A landscape with many valleys, sampled at points; each row gives a point and its height.
A ball rolls from a point to the lowest of its 6 nearest points, and stops where none of them is lower. Distance is the straight distance between rows; heights are no part of it.
z_905: [  3 -12   9   1   9  -1  -3  -1  -6  -9   4  -8  -9  -3 -10  -3  -2   3
  -7  13]  (h 4.70)
z_998: [-5 13 10 -6 14 11  0  2  0 -3 15  6 -6 -4 10  2 -8  1 -4  3]  (h 5.91)
z_865: [  7  -4  -9   4 -21 -14   4   0   1   2  -6  -5  16  24   8 -17   7  -5
  21 -21]  (h 3.07)
z_172: [  9   7   7   2  11   5   3  -7 -13   0  12   4 -11  -2   6  -3  -4   7
   6  13]  (h 3.43)
z_409: [-2 -1  3 -7  7 -3 -5 -1  1 -5  7 -2 -2 -3  6  2 -6 -2 -5  1]  (h 5.25)
z_95: [  4  24   1   1  12  12   2  -4  -7  10   5  14  -3 -13   9  -3   7  11
   3  10]  (h 3.47)
z_119: [  5  11   0   2  10   4  20   0 -16  -4  19   2  -2   9  10 -16   1   7
  17   5]  (h 3.06)
z_493: [-14   1  -8  -6  -7  -2  -1   0  16  -6 -14  -6   2  -6 -14   6   5  -7
 -16  -6]  (h 2.42)
z_341: [  6  17  -8   2   4   0  10  -5 -11   9   6   2   3   0   4 -12   8   8
  15  -2]  (h 1.55)
z_248: [  6  -4  -6   2 -13  -6  -9  -8   7  11 -15   2   7  -4   4   0   8  -5
   4  -7]  (h 2.85)
z_423: [ 15 -10  -2   2  -6  -9  -6  -1  -1   4   8   3   7  11  11  -8  -3  -2
  13 -10]  (h 3.35)
z_93: [ -8   8  -8  -9 -10  -1  -1   2  15   9 -11   3   8  -3   2   2  10  -6
  -5 -10]  (h 2.24)
z_593: [  7 -22  -1  13  -7 -17  -4 -11  -1  -5  -9 -13   7   9 -10 -12  -6  -7
  -2  -8]  (h 4.66)
z_73: [ -4 -18  -7   7 -12 -11  -3  -1   3  -8  -2 -10  16  13  -8 -10  -9 -12
  -1 -17]  (h 3.59)
z_289: [ 14 -17  -2   2  -7  -3  -8   3   0   0  21   8  13  23  17  -8  -9  -9
  19 -16]  (h 4.06)
z_245: [-11  -7  -1 -11  -4  -8  -5   3  11  -6   3   1   8   9  -1  -2  -1 -15
  -7 -12]  (h 2.98)
z_285: [ -7  -4   4  -2   7  -4   9   7  -6 -12  11 -12  -5   2  -4  -9  -5   1
  -3   5]  (h 3.66)
z_586: [  5 -10  -3   3  -6 -12   1   1  -1  -6  10  -5  11  20   3  -7  -3  -3
   7 -14]  (h 4.77)
z_946: [ 12 -19  -3   4 -11 -11 -11  -1   0   6   6   0  10   7   4  -2  -4  -8
   7 -14]  (h 4.46)
z_51: [  3  -1   8  -2   3   2 -12   1   1   0  13   8   4   2  15   6 -10 -10
  -4  -6]  (h 3.65)
z_647: [  8 -14  -7   6 -20 -16  -6  -4  -3   3  -3  -4  17  20   4 -12  -1  -8
  16 -13]  (h 3.42)
z_429: [-10   3  -5   0  -3   1   7  -6   6   5 -16  -6  -5  -9 -15   3   8   5
 -11   4]  (h 2.86)
z_692: [  3   5 -12   5 -16 -14   3  -7   2   8 -20 -11   7   2 -11 -13   8  -2
   2 -12]  (h 3.50)
z_254: [ -9 -10   4  -4   1   5  -3   4   9  -6  -9 -10 -10  -9 -11  14  -3   4
 -19  12]  (h 3.09)
z_20: [-10 -12  -8   0 -14  -8 -12  -6  15  -1 -13  -5  13   7 -11  -3  -2 -10
  -7 -13]  (h 2.72)
z_537: [ 17   8   4   8  12   3  10  -5 -19  -4  18   0 -12   4   8  -9  -1  11
  14  11]  (h 3.81)
z_986: [  3 -17   5   5  -2 -13   3   1  -7 -15   4 -15   7  13   0 -14  -9   1
   0  -6]  (h 5.05)
z_794: [  6 -39   8   7  -6 -18  -7  -4   2  -6   2  -6   6   9 -10  -3 -18  -6
  -7  -8]  (h 6.73)
z_533: [-11   3  -7  -4  -7  -5   5   2   4  -3 -20  -9   0  -8 -19   0   8   1
  -9   4]  (h 2.25)
z_125: [ -9  24  -5  -6  16   6  26  -2 -10  10   5   5  -3 -10   2  -2   9   9
   3  13]  (h 3.38)
z_763: [12  6 12  2  9  9 -8 -4 -6  0 12 13 -5 -5 15  3 -7  5  2  5]  (h 3.41)
z_913: [ -2 -10   1   1  -4  -5  -6  -1   0  -3 -11 -13  -3  -4 -14  -4  -3   0
  -5   2]  (h 3.72)
z_165: [-2 16 -3 -2 -2  5  1  0  0 11  1 11  3 -4 11  5  5  1  5  1]  (h 1.48)
z_833: [-10  -9  -5   2  -7  -8   1  -1   6  -9  -2 -18  12   8 -11  -8  -4  -8
  -4 -11]  (h 2.94)
z_820: [ -9 -10   2  -7  -3   1 -11   7  13  -5  -3   1   4  -2  -1  13  -3 -10
 -12  -6]  (h 3.28)
z_603: [ 11  14   1   4   6   7  -1 -11 -15  10   2   9  -9  -9   2   4   4  12
   9  14]  (h 2.87)
z_860: [ -8   2   0 -11   2   3  -2   0  11  -2   1   8   4   0   3   6   6 -10
  -6  -7]  (h 2.97)
z_989: [ -3  -3   0   1   5  -2  12   1  -7  -9   6 -11  -6   1  -9  -8   3   5
   4   8]  (h 3.71)
z_894: [  4  -3  -3   5 -13  -2  -8  -4   9   6 -25  -5  -3  -5  -5  10  11   4
  -4  -2]  (h 3.61)
z_163: [  2 -12  -1  -1  -6  -8  -1   4   4  -4   9   2  10  15   7  -9  -5 -17
  11 -17]  (h 4.38)
z_639: [  8 -12  -5  10  -6 -11  -4 -15  -2   0 -19 -14  -4  -4 -18  -4   4   2
  -2   0]  (h 4.58)
z_841: [ -5  11   2  -4  -3   5 -10   2  11   4  -8  11   6 -10   6   9   7  -3
  -8  -3]  (h 1.76)
z_775: [ -1   2  -9   2 -12  -8   7  -2   0   1  -9  -8   7   8  -6 -16   6  -1
  11  -7]  (h 3.21)
z_686: [ 17 -18   1  13 -14 -12  -4  -7  -6   1  -2  -2   4  13   1 -10  -4  -5
  14  -9]  (h 3.89)
z_416: [ -8   6 -18  -1 -22  -6  -2  -2  13   9 -25  -7   5  -6 -11   2  14   1
  -4  -9]  (h 3.16)
z_178: [  1  11   1  -1   7  11   4   3   1  10 -14  11  -6 -15  -2  14   6   7
  -7  11]  (h 3.33)
z_659: [  4  15   2   6   2   9  -6   2   1  10  -5  14  -5 -16   7  15   5   9
   1   9]  (h 2.35)
z_315: [ 13  -9  -2   9 -15  -7 -11  -7   2   4 -23  -1  -8  -3  -6   2   3   5
   2  -1]  (h 3.95)
z_587: [  2  11 -10   1  -3  -4  13   4  -2   5  10   3   9   9  11  -9   4  -1
  15  -9]  (h 2.45)
z_2: [ 16  -4  -5   8  -3  -8   7  -6  -9  -1   3  -5   2  10   8 -15   5   2
  19  -5]  (h 3.15)
z_181: [ -7   5  -4   4   8   2  13  -2 -10   1 -13  -8 -11  -9 -18  -4  13  11
   3  18]  (h 2.39)
z_862: [ -1  19  19  -8  20  19  -3   5  -9  -4  15  14 -19 -13   9  18 -15   7
  -7  17]  (h 5.78)
z_702: [-19  14 -10  -8   6  12  13   9   5   3 -10   2 -10 -14 -20  12  11   8
  -9  12]  (h 2.28)
z_580: [ -8  -5  -6   2 -13   4  -9  -3  13   4 -29  -6   0  -8 -14  17   9   3
 -11  -3]  (h 3.17)
z_822: [15  3 -1  5  1  2  0  0 -8  1 19  7  5 17 19 -8 -2  0 17 -6]  (h 3.39)
z_625: [  7  -8  10  -2   8   8  -6   3  -4   2  10   5 -13  -8   0   8  -6   2
 -10   8]  (h 5.00)
z_130: [  3  -4   1  -1  -4   8 -17   2  11   7 -11   4  -4  -9   5  18  -2  -3
  -8   3]  (h 2.43)
z_203: [ -4 -15   1   4  -9   8  -8  10  15  -5 -24  -7  -8  -6 -17  23   0   4
 -21   4]  (h 3.58)
z_789: [-5  8  3 -5  7  2  3  4  1 -1 14  4  7  5 18 -4 -2 -4  4 -4]  (h 4.73)
z_730: [ -7  22   4   1  19  19  13   7 -11  10  -1  16 -18 -18  -5   9   6  18
   0  27]  (h 3.73)
z_881: [ -7   4  -6   2   2  -4  12   0  -7  -5  -3 -13   2   5 -13 -16   7   2
   6  -3]  (h 3.40)
z_432: [  6  -6   2  -2  -2  -7  -5   1   2  -1  14  10  12  12  18  -7  -3  -5
  13 -10]  (h 3.75)
z_564: [  6 -37   6   9 -14 -17  -9  -2   3   2  -3  -4  14  14 -14   0 -12 -17
  -5 -11]  (h 8.37)
z_866: [ 11  -4  -3   8   4  -3  10  -3 -13  -3   6  -7   4   9   4 -18   1   6
  17  -3]  (h 2.78)
z_74: [  7  26  -4   6  13   4  16  -2 -20  11   4   6  -7  -2   6  -6   7  10
  15   8]  (h 2.69)
z_696: [  4 -14  -4   6 -10 -12   2  -5  -2   1  -2 -11  12  13  -4 -12  -5  -4
   9 -11]  (h 3.91)
z_228: [  2  22   3   2  18   5   7  -3 -13   5  19  14  -4  -4  13  -1  -4   4
   9  11]  (h 5.07)
z_661: [ -6   3   2 -11  12   1   8   6  -3  -9  17  -1  -4   0   4  -5  -6  -4
  -6   3]  (h 5.19)
z_154: [  8   9 -13  -1 -11 -10   0  -5   3  11  -5   5  13  11  12 -10   8  -7
  16  -9]  (h 2.89)
z_204: [  4   5 -12   2 -15 -13  12   3  -4   2  -2  -6  10  17   2 -17   9  -1
  20 -15]  (h 2.96)
z_226: [ 17   1  10  -1  12   5  -7   4  -9  -5  28  11   3  11  17  -5 -17 -11
  14  -1]  (h 1.69)
z_685: [  2  18  10  -6  17  14   2  -2 -10  -1  26  12  -6  -1  14   2 -16   4
   4  12]  (h 6.13)
z_600: [ -9  22   1  -3  12  17  15   3  -1   7  -1   9  -6 -16  -7  12  10  11
  -5  16]  (h 3.46)
z_815: [-20  -6  -7  -3 -17  -1 -12   5  22  -4 -19   1   5   3 -12  17   3 -11
 -15 -10]  (h 2.67)
z_63: [  9 -11   5   9   1 -11   7  -7 -14  -7   1 -13  -6   9  -3 -15   3   3
   6   4]  (h 1.56)
z_891: [ 16  -7  10  -1  14   2  -2   4 -14  -7  30   4  -3   8  19  -4 -19  -1
   8   2]  (h 4.10)
z_962: [ -4 -19   8  -7   0  -2 -15   0   9  -7   0  -4  -2  -1  -3   5  -9  -5
 -17   0]  (h 4.56)
z_216: [ -3  -5   6  -3   1  12  -9   5  12   0  -6   2  -7 -13   3  18  -1   3
 -18   2]  (h 3.00)
z_837: [  7  -5  11  -1   3   3 -14   1   3   2   7   6  -3  -5   9   6  -8  -3
  -8  -1]  (h 3.99)
z_390: [ 17 -11   8   5   2  -6 -19  -4   2   6  13  11   4   5  15   5 -10 -13
   6  -7]  (h 1.83)
z_343: [ -6   8   9  -8  12   9  -8   6   3  -4  10   7  -6 -10   9  14 -13   0
 -11   8]  (h 5.18)
z_209: [ -3  29   6  -7  17  10  14   2 -10   5  12  11  -2  -5  12   4  -2   5
   5   8]  (h 4.71)
z_516: [  1  -1   2   3   1  11  -8   3   2   0 -16  -4 -14 -13  -6  10   2   7
  -7  10]  (h 3.22)
z_527: [  1  -1  -5   6  -1  -2   4 -10  -5   3 -11  -8  -5  -4  -9  -8   7  11
   3   6]  (h 3.74)
z_271: [-12  17  -5  -9   8   4  16  -3   1   8  -6  -1   2 -11  -8   0  11   6
  -5   3]  (h 2.61)
z_723: [ 21  -5   7   4   6   3   4  -1 -16  -8  25   6  -1  14  13  -8 -11   5
  16   0]  (h 3.62)
z_48: [ -9  -3  -3  -1  -9  -2  -7   0  13   2  -7   2  11   1   3   3   1 -13
  -4 -10]  (h 2.49)
z_366: [ -9 -18   1  -4 -11   1 -15   3  15   0  -5   4   6   0   2  14   2 -11
 -18  -7]  (h 3.54)
z_640: [-12 -18   1  -3 -12  -6 -15   2  14  -9 -10  -5   4   2 -12   7  -3 -14
 -17 -10]  (h 2.99)
z_305: [  6   9   7  -3  18   1   7   7 -10  -8  30   5   0  12  16  -8 -11  -3
  11   1]  (h 6.39)
z_577: [ -6   4  -5  -4   4  -3  20   2  -5  -5  12  -7   3   8   1 -14  -2   1
   6   1]  (h 3.13)
z_655: [  8   3  -9   2 -13   1  11   5  -4  -3  14   4  17  21  11 -17   1  -2
  19 -13]  (h 2.95)
z_795: [ -3  16  13   0  16  14  -6   2  -4   2   9  15  -7 -12  10  17  -6   5
  -7  12]  (h 3.87)
z_899: [ -9  16   4 -11  10   9   4   2   6   6   3  10   2  -7   8   3   3   1
  -7   7]  (h 3.23)
z_66: [ -8  -2  -4   2   5  12   2   2  -2   0 -19  -4 -22 -18 -17  19   8  17
  -6  22]  (h 3.44)
z_538: [ -1   8   2   4  10  14   0   4  -6   4  -9  13 -18 -20  -3  18   5  17
  -6  15]  (h 1.70)
z_807: [13  2  5  3  3  0 -3 -4 -4  6  3  1 -1  0 13 -6  4  0  7 -2]  (h 2.56)
z_713: [-11  -2   5  -9   4   4  -5   6   9 -13   0  -5  -3  -6  -6   9  -5  -6
 -15   1]  (h 3.86)
z_846: [ -5 -12 -10   8 -18 -17  -6  -8   5   0 -20 -14   7   4 -21  -3  -3  -7
   4 -12]  (h 3.19)
z_944: [-14   4 -11   0 -10   7   2   3  14   4 -27  -6  -4 -11 -12  16  15   5
 -13  -1]  (h 2.74)
z_935: [ -4  -2   1  -3   0   2  -4  -2   8  -1  -7   1   0  -7   0   6   6  -3
 -10   2]  (h 2.73)
z_88: [-17   6  -3  -7   4  -2   7   3   5  -5  -3  -6  -2  -8 -11  -4   6   1
  -8   3]  (h 2.23)
z_447: [ -7   9  10  -9  12  15   5   8  -3  -1   5   1 -15 -13  -7  10  -6   6
 -13  19]  (h 4.69)
z_461: [-11   0  -2  -1   5   6   5   5  -1  -4  -8 -11  -8 -12 -22   3  12   8
 -12   9]  (h 1.84)
z_917: [-16   0   7 -14   5  10  -1  13   9 -11   0  -6 -16  -8  -6  14  -7   6
 -20   9]  (h 3.96)

Where does a ball stop that starts at each point below?
z_245 | z_165
z_366 | z_165
z_794 | z_165
z_639 | z_165

Call two points neighbours if one is among the 6 nearest of the other. Go from one point of each pair to the other, from neighbour to neighbour, staying as low as possible. Name the highest point that can't be avoided.
z_63, z_461 | z_866
z_390, z_538 | z_807
z_165, z_538 | z_659
